A landscape with many peaks, sampled at points; each row gives a point and its height.
A climber steps from a point to the highest of its 2 nearest points, and stops where none of them is higher. Distance is the straight distance between rows; heights are no part of it.
j896 height 3.48: [-2.47 -3.48 -2.68  3.32  1.07 -0.33  2.61 -2.21  1.53  1.65 -2.96 -3.37
 -1.38 -0.12  0.32  1.63  0.29  1.78  0.66 -1.90  1.37 -0.13  3.01  1.82
 -1.94  0.08  2.50  1.01 -2.34 -3.35 -0.96]
j303 height 0.40: [-3.09 -1.18  0.82  3.21 -2.83  4.81  0.89  0.16 -0.43  1.81 -1.52 -1.79
 -6.04  3.56  2.77  0.51 -3.48  3.52  4.99 -0.97 -1.54  1.94  0.80  2.19
  1.36  1.71  1.57 -3.03 -2.66 -2.58 -3.07]
j559 height 5.47: [-0.06  3.07 -4.47  0.66 -0.17 -6.74 -1.23  3.35  3.79  1.67  0.91  0.52
  1.49 -0.86  0.59  2.59 -0.12 -8.08 -5.19  2.69  4.58 -1.04  0.41  1.67
  2.14 -0.45 -4.70  2.07 -3.84  1.22 -2.91]
j946 height 7.26: [ 2.93 -0.85  0.03 -4.04 -0.70 -1.23  0.11  3.17  0.65 -3.20 -2.25  2.10
  1.48 -3.78 -0.53  2.55 -4.09 -2.46 -0.67 -0.58 -2.28 -1.19 -0.73  0.68
  2.69 -1.15  1.05 -0.88  1.05 -0.95  0.22]
j844 height 6.61: [ 2.55  1.59  1.55  1.25 -3.79 -0.46 -0.23  0.12  0.03 -0.50  0.59  0.95
  0.03 -1.57  4.19  1.40 -0.27  1.74 -3.41 -2.41 -0.59 -4.67  3.42 -1.76
 -2.57  0.13 -0.42  5.55 -0.49  1.21  1.73]
j300 height 6.71: [ 1.12 -6.04  2.82  3.91  0.01 -1.40  2.75 -2.09  1.18 -0.39 -1.73 -2.15
  2.29 -0.60  0.04  0.37 -3.60  3.50 -1.61 -3.39  0.82 -0.24  4.21 -0.29
 -1.70 -1.48 -0.46 -1.04 -1.69  0.02  2.06]
j984 height 7.18: [ 2.46  8.06  1.42 -4.58 -1.99 -1.94 -2.04  5.12  0.93 -3.09  3.52  3.46
 -0.27  1.10 -0.26 -3.05  0.23 -2.74 -1.07  2.76 -1.05  0.52 -1.40 -3.41
  1.52 -0.29 -1.84 -1.15  3.32  1.01 -1.98]
j613 height 5.46: [-3.12 -1.68 -1.28  3.12 -0.60  3.76 -1.45 -1.60  1.07 -2.64 -3.52  0.85
 -2.02 -0.38 -1.38 -1.35  1.33  1.04  5.53 -5.69 -0.97 -0.28  1.79 -1.45
  0.38 -0.16  3.85 -1.41 -1.43 -5.20  0.67]
j265 height 6.47: [ 0.73  3.63 -0.30 -3.37 -1.52 -2.14 -5.07  3.20 -0.11 -1.54  0.89  2.64
  0.76 -0.64  0.36 -1.64 -1.11 -3.27 -3.90  1.48  0.81 -0.98  2.04 -4.04
  0.83 -0.78 -0.06 -1.29  3.01  0.67 -2.90]
j891 height 8.09: [ 0.26 -0.86  0.40 -1.17 -1.14 -1.29 -0.73  2.78  3.53 -4.42  0.36  4.68
  3.12 -2.19  0.56  2.13 -3.21 -3.43  0.31 -0.38 -0.34  0.78  1.15  0.39
  1.92 -1.73 -1.10 -4.46  1.28  1.87  0.77]
j611 height 4.64: [-1.03  3.15 -0.69 -0.03  0.49 -3.37  2.05 -1.22  0.93 -1.54  2.33  0.41
  2.42 -0.08  0.66 -2.43  4.18 -3.12 -3.05  1.74  1.65 -0.99  0.15  0.03
 -4.03 -1.30 -1.87  2.89  2.84  2.24  2.38]
j560 height 0.31: [-1.80 -0.57  1.13  1.58 -3.76  4.95 -0.23 -1.30 -2.86  0.88  0.23 -2.51
 -4.23  1.71  2.36 -0.73 -3.38  4.92  3.73  1.07 -3.17  3.71 -1.93 -0.69
  4.88  2.86  0.42 -2.01 -2.99 -4.39 -1.79]
j365 height 5.03: [ 2.81  0.57  0.97  0.49  1.10 -5.94  1.09 -1.27  0.92 -0.28  2.04 -0.71
  0.83  0.21  1.15 -0.45  2.26  2.36 -3.99  3.50  1.83 -2.02  0.61 -2.06
  0.00 -2.41 -3.90  4.75 -2.10  0.47 -1.20]
j46 height 6.06: [ 6.00  2.80  3.15 -0.97 -2.13 -3.75 -0.01  2.12  1.12 -2.90  1.68  1.76
  1.01 -1.83  2.35 -0.74 -0.44  0.97 -4.70 -1.28 -1.57 -3.91  1.25 -3.22
 -0.65 -0.73 -2.61  5.22 -0.15  0.63  1.01]
j888 height 5.83: [ 1.69  3.07 -1.84 -3.25 -3.02 -1.25 -3.56  2.80 -0.25  1.07 -2.70  2.37
 -0.52 -2.41 -0.89  2.74 -0.78 -1.60 -4.26  0.19 -0.25 -5.61 -0.20 -3.01
  0.75 -1.61  1.29  1.39  3.04  0.90 -3.92]
j863 height 6.50: [ 0.99  5.01  1.86 -1.12 -3.48 -0.61 -0.82  2.55  0.39 -3.82  5.16  3.49
 -0.49  0.81  1.66 -2.80 -0.81 -1.57  1.78  2.52 -1.29  1.95 -1.05 -1.86
  4.77 -0.72 -1.82 -1.67  1.42 -1.10  1.66]
j228 height 2.10: [-1.30 -2.42 -4.21  1.54  4.76 -0.90 -1.92 -0.94  4.07 -2.79  2.27 -0.27
  0.75 -0.16 -0.62  0.91  2.01 -0.85  3.22 -1.99 -0.95  5.53  1.09  1.71
  5.48  0.94 -1.26 -1.18 -4.69 -3.93  2.62]
j527 height 7.60: [-2.73 -7.46  3.44  2.75 -0.90  0.80  3.98 -2.45 -0.69  1.46  0.77 -1.89
  1.94  1.26 -0.24 -1.32 -4.51  0.02 -2.21 -0.61 -0.65  3.89  2.94  0.12
 -1.64 -1.26  0.58 -5.59  2.05  2.29  2.96]
j941 height 4.79: [-1.06  0.71 -0.57 -0.55 -2.09  3.68  1.23 -0.56 -0.70  4.74 -2.58  1.02
 -2.07 -0.01  1.32  5.31  0.60  1.79 -0.01  0.06  0.64 -2.86 -0.57  0.86
 -2.41  0.49  1.74  0.74  1.23  2.02 -1.62]
j974 height 4.30: [ 3.49  1.83  2.04  1.98 -1.93 -1.21 -0.80  1.92 -2.04  4.59  0.57 -2.39
 -2.56  2.37  1.01  0.13 -3.10  2.75 -3.82 -0.38  1.60 -3.44  2.19 -0.77
 -2.39  1.22 -0.36  1.77 -0.18  2.02 -4.02]
j963 height 6.28: [ 1.35 -2.01  2.29 -1.69  2.16 -3.66 -3.32  1.83 -1.52 -3.96 -0.61 -1.30
  1.23  0.26  0.93 -2.83 -4.19  0.03 -3.16  0.22 -1.71  0.85  4.61 -2.25
 -2.14 -0.52  1.11  0.10  1.54  0.29 -2.28]
j268 height 4.05: [-5.63 -1.94 -3.57 -0.68  3.16  0.76 -2.33 -3.93  0.75  1.03  1.26  0.94
  2.96 -0.50 -0.02  0.18  4.77 -3.75 -1.57  1.19  1.21  2.69  0.11  1.46
 -1.16 -1.08 -0.53 -0.91  1.32  1.53  1.92]
j264 height 4.20: [-5.26  0.46 -4.55 -1.78  2.71 -1.13 -2.30 -1.42  1.14  0.58  0.02  0.29
  2.16  0.36  2.17  1.50  3.15 -5.65 -2.82  3.41  1.67  0.47  0.64  3.15
 -4.61 -0.81 -0.76  0.11  1.29  4.08 -1.69]
j680 height 5.90: [ 0.74  3.79 -2.26 -3.34 -1.71 -2.61  1.47  1.71  2.95 -1.69  3.37  3.01
  0.00 -0.76  0.52  0.76  1.66 -0.80  0.57  5.46  0.06 -0.22 -1.98 -2.55
  5.38 -1.79 -1.62 -0.11  0.55 -2.21 -0.38]
j218 height 3.90: [ 0.42  1.89  1.57  2.73  2.16  1.29  3.34 -1.80  0.72 -0.64  2.87 -0.81
 -1.40  2.02  0.95 -2.51  4.29  2.10  4.01 -1.11 -0.80 -0.20 -2.28  3.28
 -4.62  1.43 -0.57  2.51 -0.22  1.11  3.94]
j498 height 5.97: [-0.97 -5.03 -0.45  0.98 -0.44 -3.00  1.23 -3.24 -2.18  1.79 -6.31 -2.82
  3.51 -1.96 -3.22  2.11 -1.80 -1.01 -5.69 -1.54  1.64 -3.59  0.59 -1.72
 -2.68 -3.49 -0.57  0.93  0.47  1.61  0.34]
j473 height 4.06: [-0.87 -0.90  1.92 -0.34 -1.27  8.01 -2.04 -2.08 -3.28  0.82 -1.88  2.61
 -2.12 -0.80 -0.10 -0.47  2.14  1.71  4.89 -3.56 -4.31  0.05 -4.83  1.08
  0.51  1.49  1.54  0.34  0.28  0.09  3.29]
j437 height 3.75: [-0.84 -0.36 -0.33  0.69  2.50 -0.84 -1.53 -1.03 -1.83  2.43 -0.76 -2.83
 -1.01  0.68  1.17 -0.97  0.54  0.68 -1.01 -0.12  0.91  0.02  3.15  0.54
 -3.12  1.38  1.31  2.23 -0.73  0.04 -1.55]
j598 height 4.65: [-0.94 -2.91  0.61 -1.48 -3.24  1.38  5.01 -1.01 -3.49  1.87 -3.45 -0.97
 -2.13 -1.27 -0.29  1.96 -3.07 -0.50 -2.63 -0.34 -2.89 -2.25 -0.80  1.14
  0.74 -2.23  4.62  1.26  4.65 -1.06 -0.53]
j167 height 1.67: [ 0.14  0.72  2.13  4.44  2.53 -0.85  1.41  1.57 -0.44  1.92  1.11 -0.94
  0.90  2.17 -4.45 -3.80  0.18 -2.24  2.54 -2.82  4.32  1.47  0.23  3.19
 -1.68  1.98 -0.69 -2.18 -0.40  1.30  1.30]
j19 height 3.88: [ 2.03 -4.13 -1.26 -4.64 -3.00  5.42 -0.26 -1.27 -4.35  1.03  1.65  0.15
  2.62 -1.57 -1.74  1.91 -3.39  0.50 -0.56  3.55 -0.15  1.32 -2.86 -3.20
  4.30  0.96  2.05 -4.92  2.12 -0.86 -1.12]
j109 height 7.13: [ 0.63 -5.21  5.53  2.83 -0.85  2.12  1.94 -2.60 -1.54 -0.81  0.78 -0.81
  2.37  0.45 -0.29 -2.01 -2.25  4.14 -0.66 -3.06 -0.54  1.91  1.91 -1.63
 -0.83 -1.03 -0.40 -1.82  1.17  1.18  3.84]
j159 height 4.33: [-3.06  1.37 -1.47  0.75  1.58  1.27  0.98 -2.39  0.96  0.67  1.00  0.56
  2.17 -0.25 -0.84 -1.23  5.79 -2.42 -0.13 -0.49  1.72  0.58 -0.60  1.21
 -4.46  0.51 -0.54  0.53  2.86  1.58  3.71]
j855 height 4.62: [-0.49  2.98 -2.10 -4.38 -2.68  3.06 -2.32  2.26 -2.19  1.99 -2.80  0.76
  0.73 -1.76 -2.71  0.80 -0.84 -1.55 -1.67  0.40  0.57  0.37 -0.53 -3.28
  0.77  0.76  3.25 -3.59  5.04 -1.05 -2.58]
j860 height 1.25: [ 0.07  3.56 -3.58  2.20  1.85  2.20  1.98 -0.93  2.61  4.30 -1.51 -0.59
  1.06 -1.64 -2.73  1.85  4.41 -1.05  1.40 -1.75  5.86 -2.56 -2.79  2.32
 -5.46  3.89 -0.68  1.04 -2.18  0.79  1.69]
j477 height 1.98: [-1.82  0.26 -2.25  3.68  4.53 -2.26  0.93  0.22  2.84 -1.64  5.45 -1.68
  0.22  2.60 -0.28 -1.97  2.44 -2.10  3.33 -1.34  1.39  6.73  1.97  2.42
  4.12  2.02 -2.61  0.03 -3.38 -3.15  2.80]
j14 height 3.24: [-0.18  5.64 -1.21 -2.71  1.65 -1.11 -1.52  1.44  0.61 -0.48  1.76 -0.22
 -2.44  1.31  0.19 -2.48  3.83  0.36  3.36  2.73 -1.28  1.19 -0.65 -2.14
  0.12  1.42 -0.06  1.92 -0.55 -1.65 -0.33]
j452 height 0.12: [ 1.17  2.51  0.05 -2.39  0.25  1.62 -0.23  0.65  1.08 -4.15  1.80 -0.04
  1.21 -1.31  0.10 -2.09  1.63  0.93  3.82 -1.23 -3.32  4.67 -1.65 -2.22
  2.78  2.52 -1.33  0.43 -1.83 -3.74  4.96]
j929 height 5.27: [ 0.37  2.30 -1.31 -1.44 -4.57  1.47 -1.27  1.96 -1.05  4.05 -2.01  1.49
 -3.21  0.50  1.21  5.19 -1.60  2.15 -1.54  1.29 -0.04 -4.21  0.01 -2.19
  1.85 -0.28  1.98 -0.40  1.52  0.85 -5.06]
j525 height 3.59: [ 0.47 -4.38 -1.58 -2.66 -3.07  7.95 -2.50 -3.18 -7.19  0.76  1.58  0.35
 -0.32 -0.36 -2.25 -1.30 -1.27  0.26  2.86  2.37 -1.52  0.58 -4.09 -2.94
  6.19  0.91  3.83 -3.45 -0.03 -2.05 -1.61]
j96 height 4.04: [ 1.77  0.34  3.20 -0.85  0.59  1.56 -2.99  0.54 -3.31  4.20 -0.50 -1.92
 -0.36  1.84  0.03 -0.41 -1.20  4.54 -1.77  0.78  0.84  0.01  1.09 -2.21
 -2.10  1.97 -0.46 -0.24 -0.10  2.92 -2.65]
j909 height 0.66: [-1.16  0.84 -1.48  2.17 -2.19  2.42  3.86 -1.62  2.40  3.69  0.75  1.05
 -0.82 -0.61 -3.48  1.04  3.04  1.56  4.06  0.20  2.93  1.11 -3.18  0.59
  4.91 -1.25 -0.44 -3.16 -0.10 -3.65  1.89]
j731 height 4.22: [-0.38 -1.71 -1.04 -4.62 -3.13  7.27  0.35  0.03 -2.33  1.65 -3.75 -0.26
  1.16 -1.67 -1.94  3.26 -1.35  2.12  0.12  0.38  0.16  2.08 -1.82 -3.36
  1.44  2.26  3.47 -4.25  2.84 -2.98 -1.79]
j318 height 5.93: [ 2.97 -0.04 -1.03 -0.04  0.49 -8.11 -1.65  4.04  3.16 -0.84 -0.21 -0.06
  3.28 -1.83  0.30  1.64 -2.17 -4.73 -7.54  2.32  1.95 -0.45  1.54 -1.43
  1.53 -1.34 -4.80  3.22 -3.33  0.22 -3.32]
j501 height 2.26: [ 0.03 -1.93 -2.13 -1.68  3.58  0.71 -1.37 -1.12  1.30  2.10  0.17 -0.82
  0.41 -1.52 -1.36  1.58  1.35  0.70  1.44  0.64  0.34  3.16 -1.47  2.05
  3.74  1.11 -1.19 -0.41 -3.82 -1.74  1.49]
j160 height 1.47: [ 0.10  1.44 -1.47  3.08  3.94 -1.68  1.86  0.33  0.20  2.10 -1.71 -1.26
 -0.43 -0.67 -3.56 -0.49  1.45 -3.46  1.52 -2.69  3.09 -2.21 -1.35  5.23
 -3.95  1.10  0.17  1.90 -1.34  0.97  0.57]
j988 height 0.53: [-0.49 -0.81  0.81  1.20 -3.19  3.44  3.06  0.36  0.66  1.87 -2.21  0.47
 -3.69  0.24 -1.90  1.56 -2.35  3.20  4.34 -0.86  0.48 -0.01 -2.13  1.07
  4.31 -0.59  1.66 -4.18 -0.93 -3.61 -1.43]
j53 height 5.51: [ 1.90  1.46  2.32  2.46 -4.68  2.07  0.02  2.59  1.85 -1.24 -1.09  1.33
  1.76 -1.04  0.05  0.26 -3.45  0.48  0.16 -5.04  1.90 -1.07  3.74 -1.71
 -2.07  1.50 -0.08 -4.08  1.17  0.06  1.46]
j418 height 8.11: [-0.98 -4.25  1.94  2.58 -1.08 -0.36  3.60  0.22  1.75 -0.89  0.93  0.63
  3.17  0.47 -2.11 -0.40 -4.17 -0.56  1.13 -0.16  1.43  3.35  0.89  1.50
  2.44 -2.11 -0.64 -6.98  2.04  0.57  2.59]
j956 height 4.31: [-1.59 -1.36  2.35 -0.16 -1.10  0.88  0.54 -0.48 -2.25  1.59  0.95  1.34
 -2.71  2.24  2.89  0.87 -2.47 -0.11 -0.42  3.00 -2.44 -1.83 -0.23  3.22
 -0.71 -2.67  1.46 -1.35  4.01  5.13 -1.61]
j567 height 4.96: [-1.79 -1.54 -1.02  1.11  4.28  1.18 -3.65 -2.61 -0.42 -1.57 -1.44  0.36
 -1.86  0.03 -1.14 -2.10  3.45  0.86  3.95 -3.34 -1.70 -0.28  0.34  1.10
 -0.58 -0.40  2.14  1.03 -1.72 -1.21  1.25]
j347 height 7.27: [-1.80 -1.18 -2.07  0.19  2.71 -3.71  1.27 -1.25  4.07 -2.56  3.19  0.67
  0.89  0.59  4.22  1.43  1.85 -2.10 -1.55  2.57 -0.36  0.94  0.99  3.53
 -1.43 -1.40 -2.56  2.63 -1.60  2.08  0.31]
j859 height 8.10: [-1.91 -0.57 -1.43  0.38 -0.93 -0.08 -1.14 -1.83  1.75 -0.82  2.04  1.77
  0.97  0.14  6.58  3.10  1.53  0.07 -2.78  1.69  0.01 -2.30  3.04  1.09
 -4.05 -0.61 -0.36  2.59 -0.29  4.64 -0.42]
j619 height 1.07: [-0.96  2.76 -4.19 -0.53  3.09 -0.75  3.19  0.85  4.05  2.85 -1.88 -1.39
  2.28 -0.93 -3.32  4.03  3.70 -1.60  1.88  1.19  3.82  1.36 -4.69  4.29
 -2.80  2.51 -3.03 -1.26 -0.94  0.45  0.84]
j575 height 5.09: [ 1.31  3.19  1.77 -1.94 -6.02  4.63 -1.04  4.18 -0.54  1.21 -2.50  1.51
  0.47 -0.11 -0.12  2.38 -4.06  0.99 -0.93 -3.07 -0.38 -0.23  0.82 -2.59
 -1.03  2.24  0.90 -4.34  3.82  0.01 -1.41]
j815 height 5.40: [ 0.57  2.86 -1.60  1.23 -2.36 -5.10  2.55 -1.28  3.23 -0.66  4.18  1.39
 -0.61  1.32  2.01  0.80  2.91  1.98 -1.28  4.92  2.03 -2.97 -0.02 -1.97
  2.79 -3.63 -2.69  2.44 -0.32 -0.47 -0.63]
j415 height 4.63: [-0.14 -0.10  2.52  3.11 -0.82 -1.91  3.39 -0.99  0.04 -0.66  2.19  0.39
 -2.42  2.39  2.65 -0.73 -0.50  1.80  1.30  1.02 -0.27 -3.03 -0.28  3.79
 -1.37 -2.99  0.58  0.97  2.43  2.71  0.31]
j651 height 0.22: [-1.01 -0.71 -0.23  0.92 -2.31  2.46  0.17 -1.17 -0.27 -2.24  2.91 -1.92
 -0.44  0.58  3.03 -0.61 -1.82  2.98  3.01  0.66 -3.11  5.70 -0.32  0.08
  4.59  2.59 -0.20 -0.81 -1.89 -5.24  3.04]
j742 height 6.54: [ 1.43 -1.66  0.67 -1.88  1.90  0.18  0.31  0.78 -0.13 -3.12 -2.93  0.28
  2.49 -1.51 -3.58 -0.17 -1.47  1.17  2.05 -1.11 -0.39  1.59 -1.05 -0.53
  0.62 -0.76  1.38 -3.38  1.51 -1.23  0.50]
j924 height 5.55: [-0.42 -4.32 -1.81 -1.89  0.81 -1.33 -1.75 -2.53 -1.99  1.91 -5.23  0.35
  1.70 -1.75 -1.89  4.32 -0.88  0.94 -3.39  1.32  0.43 -4.52 -1.14 -2.06
 -0.05 -3.53  0.89  0.66 -0.15  2.12 -3.01]
j122 height 4.98: [-2.23  1.01 -1.01  3.04  0.58 -4.28  2.87 -2.81  2.09 -3.74  1.75  0.09
  0.20  2.60  1.10 -1.59  3.84  1.05  0.40  2.44  1.65 -2.88  0.97 -0.33
 -3.55 -4.17 -0.04  1.48  2.74  1.34 -0.78]
j373 height 3.73: [-1.63 -1.99  2.96 -1.55  0.36  5.22 -1.98 -2.06 -6.56  3.12 -1.05 -0.64
 -2.06  2.07 -0.37 -2.25 -0.55  1.56  0.73  0.71 -2.32  1.54 -1.60 -0.44
  0.30  0.56  3.22 -0.88  2.83  2.04 -0.80]
j676 height 6.34: [ 0.28 -6.99  2.03  3.35  1.36 -2.15  3.10 -2.57 -0.27  2.43 -4.59 -3.18
  2.40 -1.04 -3.70  1.26 -3.22  0.83 -2.81 -3.43  1.87 -2.12  1.39  0.52
 -4.47 -1.32 -1.32 -1.58 -2.11  3.01  1.42]
j653 height 3.69: [ 0.58 -0.23  2.85  2.84  1.07  3.93  2.79  0.34 -0.11 -0.73 -2.60 -1.47
 -1.39  0.34 -2.58 -2.59  0.93  2.61  5.44 -5.68 -0.44  1.58 -1.63  2.94
 -3.31  2.89  1.34 -1.57 -0.42 -2.43  2.85]
j98 height 3.57: [-0.04  3.54  0.04  0.25  3.96 -0.46 -0.30 -1.20  0.84  1.51  4.20 -0.53
 -1.90  2.75  1.16 -2.12  5.23  1.18  2.30  2.00  0.73  0.42 -1.67  2.30
 -1.94  1.25 -2.20  2.77 -2.23  1.68  1.00]
j364 height 5.01: [-3.28  2.18 -6.35  0.73  1.43 -3.75 -1.51  0.76  3.03  3.11  1.30 -0.43
 -1.32 -0.24  2.50  2.39  1.48 -5.72 -2.07  3.93  2.75  0.12  2.27  3.53
  0.33  1.01 -0.31  2.31 -2.88 -0.29 -2.52]
j445 height 7.35: [-0.58 -0.88 -1.21  2.24 -3.78  0.20 -0.13 -1.67 -0.06  1.20 -1.04  1.06
  0.93 -0.47  4.71  4.62  0.34 -0.29 -5.25 -0.89  0.85 -6.45  3.89 -0.33
 -5.28 -0.88  0.58  4.22  0.87  5.55 -0.66]
j514 height 3.45: [ 0.31 -5.15  0.44 -2.26  1.99  5.07 -2.62 -3.46 -4.75  1.08  0.18  0.43
 -0.58 -0.59 -1.61 -0.56 -0.30  1.55  2.18  0.30 -2.61  1.19 -3.32 -0.08
  4.56 -0.10  2.54 -1.71 -0.89  0.23  0.09]
j558 height 0.93: [-3.99 -0.95 -3.71  0.48  4.19  2.21  1.27 -1.95  3.00  2.49 -0.53 -0.15
  1.11  0.64 -3.11  2.32  5.20 -1.69  3.16  1.12  1.80  2.78 -5.14  5.44
 -0.93  0.00 -1.32 -3.17  1.33  1.41  1.61]
j723 height 2.67: [ 0.51  1.72 -2.50 -3.48  4.73 -3.65 -3.27  4.64  1.29 -0.71 -0.87  1.00
 -0.13 -1.31  0.36  0.78  0.38 -5.69 -0.58  1.91 -0.63  2.06  0.29  1.74
  2.18  1.41 -0.81  2.23 -2.89 -0.93 -3.11]
j31 height 4.56: [-2.17  2.54 -4.88  0.61  0.52 -0.58 -0.35  0.95  3.46  0.80  1.33 -0.08
  1.90 -0.79  3.20  2.46  1.54 -6.50 -2.62  0.78  3.35 -0.28  1.57  4.19
 -4.89  2.85 -1.09  1.49 -1.38  3.23  1.09]
j957 height 0.02: [ 3.31  7.19  1.13 -2.58 -0.42 -0.44  1.57  3.90  3.18 -2.97  2.70  0.43
  1.74 -0.06 -1.80 -2.67  2.75  1.34  4.16 -0.08 -0.68  3.88 -1.97 -3.66
  0.98  3.13 -3.45 -0.33 -1.58 -1.73  4.01]
j367 height 7.50: [-1.09 -3.07 -0.05  1.62 -1.49 -1.75  1.61 -0.21  3.27 -0.89 -0.62  2.27
  2.17 -0.16  0.09  3.50 -3.02 -0.06  0.11  1.40  1.63 -1.39  0.24  1.45
  0.93 -3.72 -1.54 -5.29  0.60  3.37 -0.37]
j802 height 6.32: [-0.02 -2.68  0.14  1.17  1.55 -7.45 -1.61 -0.19  2.04 -2.22  0.83  0.06
  4.13  0.51  1.38 -0.05 -1.58 -4.32 -6.63  2.23  2.97 -0.08  2.08 -0.88
 -0.33 -2.61 -5.42  0.54 -3.07  3.48 -2.46]
j171 height 5.96: [-0.29 -1.03 -1.25 -1.12  1.17  2.54 -1.28 -0.34  0.54 -4.72 -3.35 -0.49
  0.81 -1.78 -3.88 -1.81  1.85  2.62  5.67 -4.01 -1.38  1.63 -0.86 -3.47
  1.75  0.25  3.18 -2.43 -0.61 -5.47  1.30]
j123 height 2.45: [ 1.82 -0.84 -2.54 -3.45  4.21 -3.01 -3.04  1.08  1.28 -1.34 -0.35  1.07
  1.86 -3.18 -2.64  0.81  0.80 -2.32  0.61  1.62  0.46  1.29 -1.89 -1.08
  5.62  0.18 -1.13  1.04 -4.55 -2.68 -0.91]
j999 height 5.12: [ 2.69  4.28  2.80  0.52 -4.08 -1.31 -0.62  1.46 -3.75 -1.53  0.41 -0.82
 -3.18 -0.16  1.04 -3.88 -1.04  1.43 -1.02 -1.35 -3.56 -2.61  0.96 -3.33
  1.13 -0.06  1.56  5.56  1.95 -3.62  0.41]
j606 height 4.68: [ 2.93  2.75  4.12  0.72 -3.52 -0.45 -1.78  1.92 -4.80  2.51  1.08 -1.89
 -2.88  1.28  1.22 -3.71 -3.25  0.22 -4.80 -2.64 -1.47 -2.94  2.90 -1.08
 -1.02  0.67  1.11  3.89  2.60  0.49 -0.38]
j396 height 3.54: [ 0.62  2.20  0.61  4.73  1.61  3.61  3.78 -0.43  1.48 -0.56  1.88 -2.04
 -0.55  0.93 -1.49 -3.38  3.19  0.92  5.47 -5.17  0.92  2.38 -1.33  3.15
 -4.39  4.90  0.00  0.47 -1.39 -2.00  6.17]
j131 height 4.03: [ 0.47 -2.83  3.56  3.58 -0.06  4.05  4.58 -0.67 -1.61  3.69 -4.03 -3.27
 -3.37  1.32 -2.92 -0.54 -0.79  3.73  2.05 -4.69  1.70 -1.24  0.27  1.34
 -3.26  1.45  1.54 -1.16 -1.76 -1.22 -0.71]
j412 height 1.83: [-0.30  0.60  1.62  3.49  1.05 -1.83  1.65  0.62 -0.39  1.40  3.33 -1.75
 -1.79  1.88 -0.83 -3.14 -0.89 -0.67  2.76 -0.49  1.35  3.57  0.82  2.99
  3.44  1.29 -1.29 -0.27 -2.15 -2.13  1.74]
j756 height 4.02: [ 0.35 -3.41  4.24 -2.72  0.25  4.43 -0.15 -1.03 -4.36  1.75  0.46  0.89
 -1.39  1.80  1.15  1.14 -2.65  2.92  0.94  2.83 -3.65  0.20 -3.86  2.00
 -0.18 -0.49  1.11 -1.69  2.95  5.08 -0.42]
j510 height 2.94: [-1.51  4.78 -2.48 -3.12  0.96 -0.99 -4.03  3.71  0.26  0.27 -0.47  1.11
 -3.11  0.70  2.58 -0.30  0.11 -3.07  1.24  2.28 -1.36  0.45  1.16  0.74
  0.01  1.60  1.89  0.61  0.50 -0.70 -4.00]
j668 height 5.86: [ 2.47  0.24  3.58  1.09 -2.72 -0.52 -2.56  2.97  0.17 -2.15  0.32 -0.54
  1.81  0.96  2.22 -0.73 -5.16  2.78 -1.98 -2.32  0.37  0.38  5.05 -4.07
 -2.24  1.33 -0.51 -2.84  1.04  0.79 -1.00]
j93 height 6.27: [ 2.22  1.86  3.12 -2.24  3.95 -1.38 -4.00  1.06 -2.68 -5.15  1.03 -2.18
 -1.96  1.37  2.28 -5.49 -0.24  2.12  3.03  0.88 -5.45  2.44 -0.53 -2.02
  0.14  2.07 -0.06  4.02 -2.91 -1.32 -0.74]
j622 height 6.70: [-0.60 -2.03  0.13 -0.64  3.73 -5.59 -2.24 -0.67  2.92 -3.32  3.68  0.74
  2.99  0.96  4.28 -1.06  1.02 -2.36 -4.88  3.28  1.11  3.09  3.30 -0.56
 -1.48 -0.90 -4.19  2.98 -3.67  2.14 -2.20]
j968 height 6.81: [ 2.04  0.13  2.45 -3.92  2.66 -0.38 -5.35  0.58 -4.29 -4.26  0.20 -1.10
  0.78 -0.27  1.22 -5.45 -0.54  0.45 -1.37  0.12 -3.45  1.81  2.10 -4.40
 -0.76  1.37  1.62  3.07  0.09 -0.98 -0.78]
j813 height 4.32: [ 0.79 -3.95  3.16  2.01 -1.59  0.36  4.86 -0.48 -2.38  2.20 -5.18 -2.05
 -2.67  0.50 -2.65  0.36 -3.71  2.63 -1.12 -3.46 -1.07 -4.18  0.28  0.49
 -1.99 -2.25  2.75  0.18  1.94  0.23 -1.68]
j260 height 5.10: [ 1.41 -3.11 -1.11 -2.97 -2.17 -0.93  2.36 -2.21 -2.98  0.22 -2.31  1.08
  0.70 -2.67 -1.14  3.53 -1.26  1.33 -3.20  2.14 -1.27 -5.28 -2.37 -2.05
  2.54 -4.36  2.82  2.59  3.37 -0.61 -1.40]
j624 height 0.79: [-1.27  1.58 -1.17 -0.71  1.80 -0.58  3.21 -0.41  0.75  3.27  1.14  0.73
 -0.70  0.36 -3.95  0.35  3.53 -1.10  3.09  2.76  1.80  1.48 -5.56  3.70
  3.84 -1.08 -1.16 -2.11  0.91  0.04  0.80]
j787 height 4.52: [-1.85 -1.91 -1.67 -1.56  2.27  4.67 -1.59 -4.10 -1.66 -1.27 -1.63  0.37
 -2.23 -1.64  0.21  0.35  4.12  1.72  3.53 -2.67 -5.26  0.03 -2.47  0.33
  0.67  0.35  2.98  3.62 -0.68 -2.60  3.71]
j916 height 5.61: [ 4.90  4.18  3.15 -0.53 -0.78 -5.14 -1.07  3.02  0.11 -4.69  1.54  0.98
 -2.55  0.61  0.88 -4.30  0.04  0.84 -1.48  0.04 -2.88 -4.07  0.58 -3.32
 -0.01 -2.04 -0.54  5.21  0.04 -0.95 -1.59]

Where does a climber stop that starts at each point below?
j437 -> j859
j653 -> j418
j559 -> j859
j514 -> j122
j498 -> j418
j651 -> j218
j19 -> j968
j473 -> j891

Call two points neighbours if one is among the 2 nearest of the other. Go from one point of each pair to the other, from neighbour to neighbour, staying as high as possible. Name the lowest point that can't be avoided.
j418, j968 -> j514
j891, j418 -> j367
j418, j218 -> j396
j859, j984 -> j365
